Points on a hilly landscape, in no order, each with its height.
From any point a climber steps to the highest of the 2 points nearest to it. It stops when none of these is higher. Distance is the straight distance between rows; heights are no part of it.
<928> (h 43.2): [-20 -38   4   2 -26 -50  25 -21 -14 -33   0 -23  26  39 -35  -4 -20  18
 -32   8 -25 -11  28  29  40 -10 -18  -5  29  30 -13  17  25 -27  22 -31
 -17  19 -62 -35  -8  -4   8 -29  32   5 -22   2  11  11 -34  10 -11]
<551> (h 31.8): [-15 -51   4  -7 -27 -37   0  -5  -4 -16  23 -15  11  33 -26   2 -13  22
  14 -10 -35 -16  -8  23   5 -25 -22  16  17  46  18  32  27 -42   1  15
  14  13 -15 -22  26  10  -1 -17  16   3  -4 -20  19   1 -17   5  -1]
<188> (h 28.4): [ 23  18  -9  15  41  38 -31  22  -4  33 -10  -7 -19 -34  17  -1  11 -31
  13  10  21  17 -13 -16 -26  25  29   2 -14 -35   7 -25  -8  33  -7 -19
 -15 -29  30  22   7 -19  -8  35 -20   4  -1   5  12  -8  16 -24 -11]
<251> (h 51.7): [-14  29 -33 -17  -9  -7  15  -1  25 -28  25 -11  21   9   2   2 -15  16
 -31  -7  26 -15  17  34  -6 -31  11 -20 -14  -8  11 -15  -3  -9  -9  32
  26   7 -25  11 -34   3 -13 -11  27 -24  -9  19 -39  33   6  13 -11]
<67> (h 5.5): [-15   9  -5 -22 -38   4   3 -19  22  -2  13  42  16  -6  33  -5   5   6
 -16  -1   1   6   4   4  20 -19 -36 -25 -15  13   1   0   8   5   2  30
  38  17   7   2  -3   8  20 -12 -22 -15  -4  -7 -20 -13  -6  17  34]
<953> (h 19.4): [  2  26  -2   6  18  53   0  13   5  29 -29  42 -19 -53  50  -8  37 -13
 -20  20   5  37  -5 -41 -10  24  -2 -37 -19 -41 -21 -18 -26  51  10  11
   1 -13  22  19  -6 -10  20  20 -41  17  -2  -1  -9  -5  -3  -2  13]
<530> (h 16.1): [ 12  11 -24   5  39  -7 -14  25  11  -4  23 -36 -12  10 -29   2 -15  11
   2 -13  28 -18   8  42 -29 -11  39  33  -7 -19   5 -10  -5  -6 -19  -6
   7 -11 -13  13 -14   3 -35   8  37 -17  -7   1  -4  15  19  -3 -31]
<728> (h 54.9): [ -9  37 -30  -9  17  10  21   8  15  -6  13  -5   2 -19  20  -4   9   6
 -43  -5  27  -5  21  16 -10  -4  34 -23 -16 -36  -6 -27 -17  19  -5  14
  10  -2 -18  21 -23  -2  -9  14  12 -15  -3  25 -38  30  19  12 -19]
<466> (h 56.1): [ -4 -65  54  17  -7 -32  22  -3 -32   2 -31 -10  -9  10 -30   5   1   5
  23  -7 -47   9  -9 -41  29  14 -14  24  40  34 -21  32  11  -6  32 -55
 -31  12   0 -34  41  11   0  -6  -2  39  10   5  36 -18 -27   1   8]
<614> (h 65.6): [-12 -34  50  29  27  -3  27  -2 -44   7 -58 -14 -26  -8 -30  12  -1  -4
   9  11 -42  24   9 -69  41  33  11  23  35  -9 -37  -1 -14  26  33 -92
 -47   2   8 -20   7   2   4   8 -13  41  12  16  46  -2 -18  -8   0]
<327> (h 14.2): [ 45 -26  29   0 -14  14 -41  -1 -15  16   8  -5 -14  10   8   1  12 -29
  64 -17 -10  -3 -39  -3 -28  16 -22  30  -2  22  23  26   8 -28  -7  29
   2  -2  45   9  38  10   9   2 -15   6  18 -29  27 -38  10 -12  24]
<935> (h 10.1): [ 43 -12  30  27  14  48 -35   7 -22  37 -14   6 -29 -22   7   2  12 -41
  56   8  -5  23 -36 -56 -13  39 -11  14  -2 -12  12   1  -3   4   2  -6
 -21 -16  56  18  27  -7   9  20 -39   5  20 -11  32 -39   0 -26  15]
<129> (h 58.9): [-12 -22   0  -7   7 -27  -3   1   4 -16  22 -17  11  29 -28   6 -16  24
   9  -6  -6 -19   3  23  -3 -20   0  18  11  21   4   9  12 -30  -8  15
  21   7 -14  -4   1  12  -9 -10  30  -8  -4  -5   2  11   2   3 -15]
<37> (h 74.0): [ -8 -40  53  26  18  -7  22  -2 -39   6 -49  -9 -19  -1 -29  13  -5  -5
  15   5 -39  21   1 -63  39  30   6  30  34   3 -36   9  -4  12  30 -77
 -42   5  12 -23  17   6   1   3 -14  38  13  11  44 -10 -20  -6   5]
<640> (h 56.0): [  0  41 -26 -16  -8  14   9   2  27  -8  23   7  12 -12  22  -4   8  -5
 -22  -1  37 -11   4  29 -20 -11   2 -12 -20 -17  11  -9 -16   8 -16  41
  32  -1   2   6 -11  -4  -6  -6  10 -26  -3   3 -38   9   5  13  -4]
<724> (h 61.6): [ -2  35 -17 -10   3  27   7   4  17   6   1  22  -2 -29  38  -5  19  -5
 -24   7  22   9   2  -4 -12   5   0 -25 -19 -30  -3 -15 -23  32  -8  28
  21  -6  12   8  -5  -3  11   5 -15  -5  -2  -1 -24  -3   7  14   6]
<734> (h 12.4): [-14  20 -14 -10   3  -1  10  -2  12 -16   9  -1   8   2   0   1  -6  14
 -19  -4  15 -13  13   9   2 -17  11 -11  -5  -6   1 -11  -5   1 -10  20
  12   5  -9   7 -18   6  -8  -2  14 -15   3  10 -19  20   8   8  -8]
<961> (h 51.2): [-15 -24   2  -3  -2 -36  15 -11  -6 -28   6 -14  21  36 -31  -2 -25  26
  -7   9 -22 -14  10  18  15 -10  -4   2  24  23  -5  12  16 -30  13  -9
  -1   7 -37 -18  -5   5  -2 -13  29   0  -9   5   8  20  -9   0 -13]
<527> (h 32.2): [ 26  30 -20   7  36  36 -25  22   6  28  -6  -3  -8 -34  31  -1  14 -33
   9   8  29  14 -14  -3 -34  20  30  -2 -17 -39  10 -18  -7  34  -7  -1
  -2 -26  30  22   6 -16  -9  29 -11   3  -5  10  -6  -5  18 -20 -11]
<884> (h 38.2): [-16  14   2   0   4  13   6  -6   2   0 -12  19  -7 -16   6   0   6   9
 -11   4   2   2   8 -16   6   7   8  -9  -1  -8  -8 -11 -13  14  -6   1
 -11  -2   8   1 -10   4   8   6 -15  -8  11   4  -8   5   2   1   0]
<297> (h 62.8): [-22  26 -32  -9   2 -23  24  -5  11 -33  -3 -16  27  28 -13  -6 -18  28
 -47   4   7  -9  29  23  16 -20  28 -28   0 -11  -4 -26  -4 -10   0  -4
  -5   4 -50   1 -45  -7  -7  -9  36   6 -22  24 -25  45   5  13 -18]
<472> (h 33.1): [-19   0  13   8 -24 -21  32 -26 -10 -22 -30  12  16  13 -16  -4  -8   6
 -38  13 -23  12  27 -11  56 -14 -24 -34  14  14 -36   4   9   6  29 -37
 -20  13 -47 -25 -31 -11   8 -24  -2  13 -16   6  -3  14 -17  17  13]
<609> (h 17.2): [ 23  23 -31   6  44 -10 -20  31  11   9  27 -46 -15   6 -28   6 -18   3
  13 -10  33 -21   0  49 -45  -2  49  39 -13 -27   8 -13  -8  -5 -20 -17
   2 -18 -11  13  -6  -6 -43  10  36 -18 -11  -1   1  11  21 -12 -35]
<877> (h 25.9): [-18  -5  12  -4 -24 -20  17 -24  -4 -13 -10  20  13  10  -8  -1 -10  13
  -7  12 -28   2   7  -8  29  -9 -22 -19  10  29  -8  15  18 -12  18 -10
  -4  13 -23 -15  -9   1   5 -20  -4   0   4   2  -2  10  -8   6  16]
<179> (h 47.2): [-15 -31   1   0 -13 -45  19 -16 -10 -34   4 -21  28  39 -34  -3 -26  22
 -20  11 -21 -15  19  27  24  -6  -7  -2  28  26  -6  13  19 -32  17 -23
  -9  12 -54 -28  -8  -1   4 -20  37   1 -18   4  12  17 -21   4 -13]
<338> (h 4.4): [ 33  25  -8  -8   2  29 -26  13  13   9   7   8   4 -10  31  -9   3 -33
  25   3  32   4 -26   9 -38  15  -2  14 -12 -18  27   6   2   7 -19  42
  15 -16  38  16  12   1  -2   4  -6  -5  10  -7 -20 -20  10 -13   2]
<23> (h 55.5): [-14 -28   7   0   3 -26   4  -1  -4 -16  12 -10   9  29 -31   3 -18  26
   9  -1 -19 -12   2  12   3 -11  -1  16  21  23  -3  12  13 -29   1   0
   8   5 -20 -10   2   8  -5  -5  25  -2  -3  -4   8  12  -6  -2 -12]
<670> (h 55.8): [-11  23 -15 -21 -26  -2   5 -10  23  -8  24  15  16   3  18   3  -4   5
 -13  -6  18 -11   4  20   3 -25 -20 -11 -16   9   7  -2   0  -3 -11  36
  37  14  -3   1  -9   6   5 -12   4 -25  -2  -1 -26   1   0  13  13]
<197> (h 51.1): [  6  41 -29 -10  10  21   3  12  22  -4  17  -3   5 -16  25  -6  14  -9
 -19  -3  35 -10   6  33 -25  -2  20  -8 -22 -28   9 -13 -16  19 -17  31
  23  -9   1  12  -9  -6 -11   6  10 -19  -1   6 -37  11  12   5 -15]
<647> (h 39.8): [  2 -81  33  16 -22 -51  15   3 -22 -13  -2 -28  -9  36 -49   3 -15  24
  28 -27 -36 -13 -15  -4  -2   3  -9  35  39  44   3  47  17 -29  17 -46
 -28  -3 -20 -37  43  11 -11   2  26  16  -3   6  40 -15 -22   4 -12]
<909> (h 62.5): [-17   4 -20 -22 -31 -26   2 -19  18 -19  23   4  25  24   3   7 -22  18
 -18  -5  -6 -10  12  30  15 -36 -20 -18  -6  25  12  10  18 -23   2  28
  32  17 -28  -6 -20  10   4 -24  18 -15  -5   2 -18  13  -1   7   7]
<653> (h 19.8): [ 18   5 -14  18  55 -15 -25  26 -13  17  20 -53 -34   1 -39  14 -18   5
  24  -3  16 -20  -9  11 -42  14  50  43  -7 -24   3 -16 -13  -9 -10 -37
 -24 -23   6   8  14 -14 -33  16  20  -5 -10  -4  30  -4  13 -22 -30]
<458> (h 20.5): [  5  -4   8  -7  -2  -4 -13   1   3   2  15  -5   6  14  -4   4   3  -4
  23  -7  11 -16  -9  18  -8  -8  -7  22  -5  19   7   3   5 -14 -20  26
  19   7  16   1   8   9   6  -9   7  -8   5 -18  -3 -14   7  -2  -1]
<135> (h 27.9): [-19 -16  -1 -16 -34 -26   0 -20   4  -9  16   7  15  19  -5   2 -10  16
  -2  -2 -28  -7   4  14  18 -27 -29  -7   6  41  13  22  25 -26   6  19
  16  20 -15 -14   3   9   6 -22   2  -3   5 -12   3   2  -8   4  16]
<617> (h 5.6): [ 29  14   1   0   9  23 -28  13   7  10   2   0  -2  -9  19  -3   4 -30
  27   2  25   2 -19   3 -28  17  -1  17 -10 -14  19  -3  -1   9 -21  22
   7 -14  34  13  10   1   1   6  -7  -1   9 -10  -6 -25  13 -12   1]
<109> (h 60.7): [-13  38 -33 -14   0  12  26   2  19 -11  14   5   6 -17  24  -5   6  12
 -45  -1  25  -3  17  14  -8 -10  19 -31 -15 -33  -1 -25 -14  16   0  23
  18   3 -19  21 -27  -3  -6   5   7 -16  -8  20 -40  29  13  21  -5]
<512> (h 29.5): [-16  -5  14   2 -30 -15  27 -29  -8 -13 -26  23  15   8  -9  -4  -6   6
 -22  14 -30  11  16 -15  50  -8 -27 -32  13  25 -25  12  16   0  27 -28
 -10  17 -37 -22 -21  -6   7 -27  -9   8  -6   5  -2   8 -13  14  21]
<435> (h 17.8): [ 18   5   3 -16 -28   1 -17  -4   7   6  22   3  17  12  21  -6   9 -22
  30  -8  19 -15 -21  29 -22  -7 -27  21 -11  27  28  16  13 -19 -21  50
  28   9  25   5  21   7  11 -13   0  -9  11 -24  -6 -20   8  -2   9]
<590> (h 26.0): [-20  -9   9 -10 -25 -18   7 -19  -3  -5   5  17  11  10  -6   1  -6  16
  -1   4 -26  -4   2  -3  21 -16 -21  -9   8  35   0  16  19 -18  11   6
   3  16 -13 -15   1   9   7 -16  -6  -4   8  -5   0   3  -8   1  17]
<198> (h 9.1): [-21  20 -10 -13 -19   7  20 -17  13 -15  -2  33  11 -10  22  -2  -4  22
 -27   5   1   4  12  -9  19  -9 -10 -32  -8  -6  -6 -12  -3   9   5   9
  15   9  -9   7 -23   1   6  -5 -12 -14  -3  11 -21  11   2  18  20]
<273> (h 18.4): [ 28  19 -25  12  49 -15 -26  31   2  14  29 -54 -24   7 -34  11 -22   2
  24  -5  28 -24  -9  35 -49   5  49  46 -12 -24  13 -12  -8 -10 -15 -26
 -11 -18  -1  12   9 -11 -41  11  32 -14 -12  -4  17   1  20 -20 -31]
<164> (h 14.0): [ -6   9 -15  -3  18  -5  -2   9  12 -15  17 -18   7  10 -16   2 -11  14
  -3  -9  18 -16  12  28  -9 -21  18  11  -3  -5   2  -9  -4  -8 -18  17
  17   1  -7   8 -18   9 -16  -2  26 -14   3   4 -16  18  11   4 -19]
<207> (h 70.4): [-12  34 -20 -12  -2  17  19  -2  18  -5   4  19   2 -24  31  -6  12   8
 -33   1  18   3  13   1  -3   0   7 -28 -13 -28  -5 -19 -20  23  -2  20
  18  -1  -1  13 -15  -1   4   4 -10 -12  -3  10 -27  10   8  18   5]
<828> (h 30.1): [-12  18   0   3   6  34  15  -2   3  16 -28  38 -12 -41  33 -10  22   5
 -26  11   1  24   9 -35   4  24   7 -32  -5 -30 -24 -18 -28  37   7  -8
 -13  -8   8  12 -15  -4  15  18 -35   4   4  11  -7   7   2   5   7]
<271> (h 8.5): [ 39   0  17  28  27  48 -33  14 -18  39 -17   2 -28 -33   7   2  11 -39
  45  15   5  24 -30 -50 -18  38   0  11  -5 -26  13 -11  -2  17  -2 -14
 -26 -22  53  23  21 -15   3  28 -36   6  11  -3  31 -27   4 -29   5]
<332> (h 44.6): [ -3 -81  40  16 -31 -45  18  -1 -24 -11 -16 -21  -1  23 -43  -4  -9  16
  24 -19 -46  -3 -13 -16  14  -1 -24  25  38  49   1  49  21 -22  22 -41
 -26   5 -10 -40  52   8  -6 -10  12  27   5  -3  42 -19 -30  10   2]
<46> (h 29.6): [-16 -29  -3 -16 -37 -29  -5 -13   6  -9  25  -5  15  23 -12   6  -8  14
   8 -10 -32 -14  -2  22  12 -34 -32   2   8  45  24  29  31 -37  -3  27
  21  22  -8 -18  19  12   3 -24   7   1   4 -24  10  -3 -14   4  11]
<857> (h 24.9): [ 26   8   0  18  33  25 -33  19  -7  26  -3 -17 -23 -20  -2   1   0 -24
  27   5  13   5 -13 -11 -25  22  21  19 -11 -22  10 -21  -7  11 -15 -17
 -17 -23  31  15   7 -11 -13  25 -14   1  -2  -8  19 -17  17 -20 -11]
<879> (h 18.9): [  4   4  -1 -18 -22  -8 -11  -5  10   1  24   3  16  14  12   1   8 -13
  20  -6  15 -18 -13  26  -9 -18 -22  15 -12  29  19  11  12 -20 -22  43
  29  15  17  -1  14   8  11 -18   5 -12   8 -20  -6 -12   7   1   6]
<170> (h 21.3): [ 22  -2  -4  19  42  -6 -29  23 -11  16  14 -37 -29   2 -30  11 -15  -1
  30   0  12 -11  -9   4 -33  18  33  43  -8 -15   3 -12 -10 -10 -12 -29
 -20 -19  14   7  10  -8 -25  13   8  -3 -11 -13  27 -15  10 -17 -18]
<325> (h 8.4): [ 18  -5  20  16  11  30 -25   5 -13  23 -14  10 -19 -10   5   3  12 -30
  30   5   2  13 -18 -29  -6  26  -2  12   0  -6   0  -5  -9   7 -11  -1
 -22 -15  39   8   9  -2  11  10 -28   7  13 -13  15 -31  -1 -21   4]
<461> (h 3.5): [  0   1  -1 -25 -51  -6  -8 -17  16   8  20  30  12   1  25  -2  15  -8
   3  -7  -6  -5  -9  13  12 -26 -50  -7 -12  38  22  19  21 -13  -9  43
  30  23  17  -5  20  12  26 -23 -23  -9   4 -26   1 -24  -5  11  37]
<174> (h 22.1): [ -3 -18  16  -8 -10  -9 -11  -5  -6   4  13   5   0  11  -4   5  10  -3
  23  -8 -10 -11 -12   6   3  -8 -17  16   0  30   4  10  11 -18 -12  23
   8  12  18  -4  18  10  15 -11  -8  -2  11 -22   8 -16  -3  -6   8]
<217> (h 49.0): [ -2 -81  48  17 -26 -40  17  -3 -27  -6 -27 -16  -5  14 -36  -1   0  12
  27 -17 -51   4 -15 -28  25   4 -26  27  39  47  -6  44  20 -15  30 -43
 -30   9   1 -38  54  10  -2 -12   2  38  10  -1  43 -21 -31   8  10]
<556> (h 33.7): [-13  13   5   4   4  27   9  -4   2  12 -24  33 -14 -32  20  -6  15   4
 -15   9   1  18   7 -32   5  20   3 -20  -2 -20 -17 -13 -23  28   0  -4
 -18  -7  14   6  -9   0  15  11 -32   0  11   4  -3   3   0   1   8]
<979> (h 42.1): [ 21  41 -36  -3  34  27 -13  26  14  12  14 -11   3 -21  28  -6  14 -25
 -10  -2  36   1  -2  37 -40  10  45   0 -23 -42   8 -19 -14  28 -13   7
  14 -22   5  17  -7 -15 -21  28  12 -14  -9  13 -30  12  22  -9 -27]
<51> (h 47.7): [ -7  28 -20  -3  28  19   7   9   4   5  -3  -1  -8 -26  19  -6  11   5
 -29  -4  21   0  19   4  -7   7  37 -18 -13 -35 -12 -25 -19  29  -4   1
  -4  -8  -6  19 -16  -1  -6  20   2  -6   4  20 -22  19  18   1 -20]
<722> (h 22.9): [ 26   2   4  17  32   7 -33  19 -11  20   7 -25 -23  -1 -16   7  -9 -15
  34  -1  11  -3 -14  -4 -28  18  18  34  -8 -15   6 -12  -9  -3 -16 -16
 -15 -19  25   9   6  -3 -16  15  -2   1  -5 -13  23 -20  12 -15 -10]
<818> (h 46.3): [ 12  41 -38  -7  27  21   0  21  19   3  19 -12   4 -19  23  -7  13 -16
 -19  -6  36  -6   8  42 -32   1  38  -4 -23 -40   4 -20 -16  25 -13  18
  18 -15  -4  16 -14 -10 -18  20  15 -19  -3  15 -38  18  19   0 -28]
<960> (h 12.8): [ 10  13   6  20  22  44 -21  10  -7  36 -28  22 -28 -38  28  -1  26 -29
   6  15   7  28 -12 -46  -7  30   6 -11  -8 -32  -3 -12 -16  37  -4 -10
 -26 -22  34  18   6 -13  16  23 -39  12  10   2  13 -20  -4 -23   5]
<544> (h 43.1): [-15  20 -11   1  19  16   8   2   0   1 -12   8  -9 -22  10  -5   9   9
 -24   0   9   0  20  -9  -1   9  30 -13  -6 -23 -10 -20 -20  22  -4  -6
 -11  -5  -3  12 -17   1  -3  16  -6  -5   8  16 -11  19  12   2 -13]
<575> (h 11.6): [ 51 -17  31  20  11  34 -42   6 -21  31  -1   0 -25 -11   2   3   5 -37
  66  -1  -4  14 -38 -41 -24  33 -12  24  -4  -4  16   6   4 -12   1   3
 -13 -13  56  15  31  -3   3  19 -28   5  19 -14  33 -40   7 -22  17]
<625> (h 57.3): [-16 -18  43  27  32   3  27  -6 -41  15 -69  -7 -29 -23 -20   8   6 -13
  -1  13 -38  28  17 -74  48  33  13  11  28 -16 -39  -7 -19  37  33 -95
 -54   1   9 -13  -5  -1  11  10 -24  39  13  17  44   6 -11  -8   0]
<263> (h 34.5): [ -6 -62  13   4 -14 -41   5   4 -12 -14  19 -19  -2  37 -39   5 -12  28
  21 -17 -32 -17 -14  13  -5 -12 -12  28  24  42  10  37  20 -39   4  -8
   0   4 -13 -21  33  11  -4  -3  22   6  -7 -14  25  -6 -17   2 -10]
<680> (h 62.6): [-14 -16  -9 -16 -11 -28  -3  -3  11 -15  31 -14  19  30 -16   8 -17  14
   6  -9  -6 -21   3  35  -1 -35 -13  10   4  29  12  14  20 -32  -7  29
  32  15 -16  -7   1  11  -5 -18  27 -11  -2  -8  -5  11   0   3  -9]
<383> (h 10.7): [-19  15  -9 -13 -13  -5  13 -14  10 -17   4  16  14   3   5   3 -11  19
 -19   3  -1  -6  12  -1  15 -17  -4 -21  -3   5  -2  -7   1  -2   0  12
  12   9 -14   1 -19   3   4 -11   2 -13   2  11 -18  14   3  10  10]
<190> (h 15.0): [  1   6 -15   3  27  -7  -6  19  12 -12  20 -27  -4  11 -27   2 -14  17
   1 -10  21 -19   9  34 -16 -16  29  26  -4  -9   2  -9  -2  -9 -19   7
  15  -4 -11   9 -15   7 -27  -1  33 -15  -5   1  -9  17  14   5 -27]
<150> (h 23.8): [-15  -9  13 -11 -17  -8  -1 -14  -1   4   8  19   4   3   2   3   6   5
  10  -4 -10  -5  -5  -5  12 -10 -20   0   1  25   2   6   8 -12  -4  19
   5  13   8  -7   9   9  16  -9 -14  -6  10 -13   0  -9  -3   0  14]
<262> (h 36.8): [ -1 -74  21   8 -20 -49  10   4 -16 -15  13 -23  -6  40 -47   6 -13  29
  25 -25 -33 -16 -17   9  -6  -6  -8  33  33  43  11  44  18 -38   8 -24
 -14  -2 -19 -30  40  13  -8   2  29   7  -6  -7  32 -10 -23   2 -10]
<550> (h 37.6): [ 29  41 -36  -1  34  34 -19  26  17  21   9  -4   0 -27  37  -5  14 -33
   3   6  34  12 -15  22 -47  17  37   0 -22 -44  17 -16 -10  30  -8   9
  15 -24  21  20   0 -17 -19  30   1  -7  -7  12 -26   7  21 -18 -18]
<75> (h 59.1): [-15  18 -22 -25 -30 -12   5 -13  25 -16  25  10  22  12  11   6 -15  13
 -19 -10  11 -11  10  25  10 -34 -18 -19 -12  13  11   4  11 -12  -2  34
  37  15 -17   1 -21   8   1 -18  15 -22  -5   5 -27  12   0  12  11]
<525> (h 15.4): [ 37 -17  20 -10 -25  10 -34  -3  -8   8  11  -3  -2  13  18   0  12 -29
  55 -13  -2  -8 -36  10 -27   8 -28  28  -4  27  28  24  15 -28 -13  44
  13   1  41  11  39  13  12  -7 -14   5  21 -29  17 -32  10  -5  22]
<354> (h 15.3): [  8  18   7  12  14  50 -11   9   2  29 -29  36 -25 -39  36  -2  30 -21
  -3  17   7  31 -14 -46  -9  26  -6 -21 -13 -30  -8  -6 -23  41   0   7
 -14 -16  31  15   0  -6  24  16 -41  12  10  -5   4 -19  -6 -12  12]
<604> (h 12.9): [ 45 -18  31   7  -2  29 -42   3 -17  23   2   2 -20   0   9   3   8 -36
  62  -7  -4   8 -37 -23 -23  28 -18  22  -1   8  21  14   6 -16  -5  19
  -2  -6  49  16  32   3   7  11 -22   7  19 -20  23 -41  10 -17  21]
<421> (h 16.5): [ 31  -5  11 -14 -26   9 -28  -5   1  10  16   2   7  11  24  -5   9 -31
  45 -10  10  -8 -34  17 -30   3 -27  25  -8  24  29  23  15 -22 -17  51
  21   4  38  11  29  10  14  -9  -8  -2  19 -25   5 -29  12  -5  18]
<730> (h 63.1): [ -2 -60  57  24  10 -27  20   0 -35   0 -38 -13 -15  10 -34  10  -5   4
  23  -4 -39  14  -7 -50  29  23  -3  32  38  19 -28  22   3  -2  33 -73
 -36   5   2 -28  34  11  -2   2  -2  38   7  11  43 -18 -25  -5   4]
<568> (h 55.4): [-25  24 -23  -2   4 -20  30  -5   0 -28 -18  -7  20  22 -18  -8  -8  26
 -50   8   2  -2  36  11  26 -12  25 -34   4 -15 -15 -26  -7  -1   8 -27
 -22   9 -53  -5 -46 -20  -2  -4  28  14 -24  24 -20  47   2  10 -17]
<243> (h 65.8): [-19  -9 -17 -23 -25 -31  -4 -14  16 -19  32  -8  26  31  -7   6 -23  17
  -6  -7  -7 -17  10  37   6 -39 -18  -6   0  30  16  16  22 -33  -1  31
  31  21 -27 -10 -10  12  -2 -24  27 -13  -2  -3 -10  17  -3   3  -1]
<592> (h 7.1): [-19  13 -12 -17 -35  13  16 -19  21 -12   1  44  17 -13  37  -6   0  13
 -31   7  -3  12   8  -3  27  -9 -28 -37 -14   1  -6  -7  -1  14   8  22
  36  12   0   7 -14   3  17  -7 -26 -13  -6   3 -26  -3  -9  21  34]
<783> (h 56.4): [-16  28 -37 -11   3 -14  22   2  15 -30  13 -18  22  16  -3  -4 -15  24
 -42  -4  19 -13  23  29  -1 -28  27 -23  -8 -15   5 -22  -5 -11  -5  15
   7   5 -36  12 -41   0 -17  -8  36  -6 -13  26 -32  44  15  14 -18]
<990> (h 42.9): [-27  17  -6   8  -5 -17  39 -13  -5 -25 -36   6  14  11 -20  -7   0  18
 -54   9  -7  12  37  -6  47 -13   0 -42   8 -13 -37 -19 -10  14  23 -43
 -33   9 -54 -14 -46 -24   2  -6   5  18 -25  18 -14  37  -7  18  -4]
<206> (h 37.9): [-27   5   6  11 -15 -22  40 -20  -8 -24 -36   6  16  12 -22  -2  -6  12
 -51  11 -15  14  37 -12  56 -13 -13 -40  14  -2 -45 -12  -3  15  26 -43
 -30  10 -54 -23 -40 -17   4 -16   0  17 -21  11  -7  28 -13  21   6]
<848> (h 49.8): [-25  28 -18  -1   4 -12  39  -7  -2 -22 -25   2  16  13 -10 -11  -1  22
 -53   9   1   5  33  -1  32  -7  20 -42   1 -20 -21 -29 -11  10  14 -34
 -28  10 -52  -2 -48 -23  -1   2  14  15 -26  25 -24  44   3  18 -11]
<628> (h 24.8): [-10  24  -5   2  17  47  16   6   1  26 -29  42 -15 -56  48 -13  30   2
 -36  17   0  34   9 -39  -3  32  13 -43 -10 -44 -35 -25 -34  50  18  -7
  -5 -10   7  18 -16  -7  18  25 -38  13  -4  14 -14  10   3   2   4]
<994> (h 60.1): [ -2  33 -21 -19 -17   9  11  -4  26  -8  20  15  12  -8  25  -2   5   1
 -21  -2  27  -8   4  17  -8 -13 -10 -15 -20 -10   7  -5 -12   9 -14  39
  34   5   5   6 -13   0   3  -9   1 -23  -3   1 -32   2   1  17  10]
<950> (h 10.3): [  1   2  12  15  18  32 -16   5  -7  27 -22  12 -25 -23  11   2  15 -20
  12   8   2  17  -5 -33  -1  26   9   2   0 -16  -9 -10 -16  21  -9 -11
 -28 -17  31   8   1  -4   9  18 -32   6  13  -4  12 -16  -4 -18  -2]
<126> (h 38.6): [-23 -25   9   4 -27 -46  28 -23 -14 -31 -10 -12  24  28 -31  -2 -16  16
 -45  12 -20  -2  35  19  54 -17 -21 -18  25  24 -30  12  16 -13  27 -35
 -22  18 -68 -37 -20  -5  11 -34  23  10 -21   5   6  13 -33  14  -2]
<158> (h 10.4): [ 31  13   7  22  28  52 -31  13  -9  37 -23  13 -27 -43  27  -1  22 -37
  25  19  11  28 -25 -48 -18  35   2  -3 -11 -34  12  -9  -6  32  -1  -2
 -19 -19  47  26  18 -11  11  24 -39   8  13   0  19 -22   0 -27   8]
<789> (h 4.5): [-15  -2   1 -21 -44  -4  -3 -22  15   3  13  39  11  -3  25  -2   8   4
  -5  -4 -13   2  -1   5  22 -22 -44 -16 -11  31  10  12  18  -6   0  29
  28  20   6  -8   6  11  22 -14 -27 -11   2 -15  -9 -17  -5  14  37]
<195> (h 6.9): [ 21   5  11   4  10  27 -28   8  -3  16  -4   4 -10  -9  13   3  10 -29
  28   4  12   8 -17 -16 -17  21  -2  12  -6 -11  10  -3  -5  10 -18  15
  -4 -14  36  12  10   1   8   6 -19   4  13 -13   5 -29   8 -13   5]

Where does a climber stop that starts at each point below?
<195> | <207>
<271> | <207>
<383> | <994>
<126> | <243>
<877> | <297>
<653> | <994>
<818> | <994>
<262> | <37>
<990> | <297>
<879> | <37>
<590> | <37>
<575> | <37>

Call two points neighbours if one is among the 2 nearest of the other. Go from one point of each pair to the other, from neighbour to neighbour, staying as high as possible. Name the lowest point that can't be avoided.
<297> / <37> | <877>
<243> / <207> | <670>
<37> / <243> | <734>
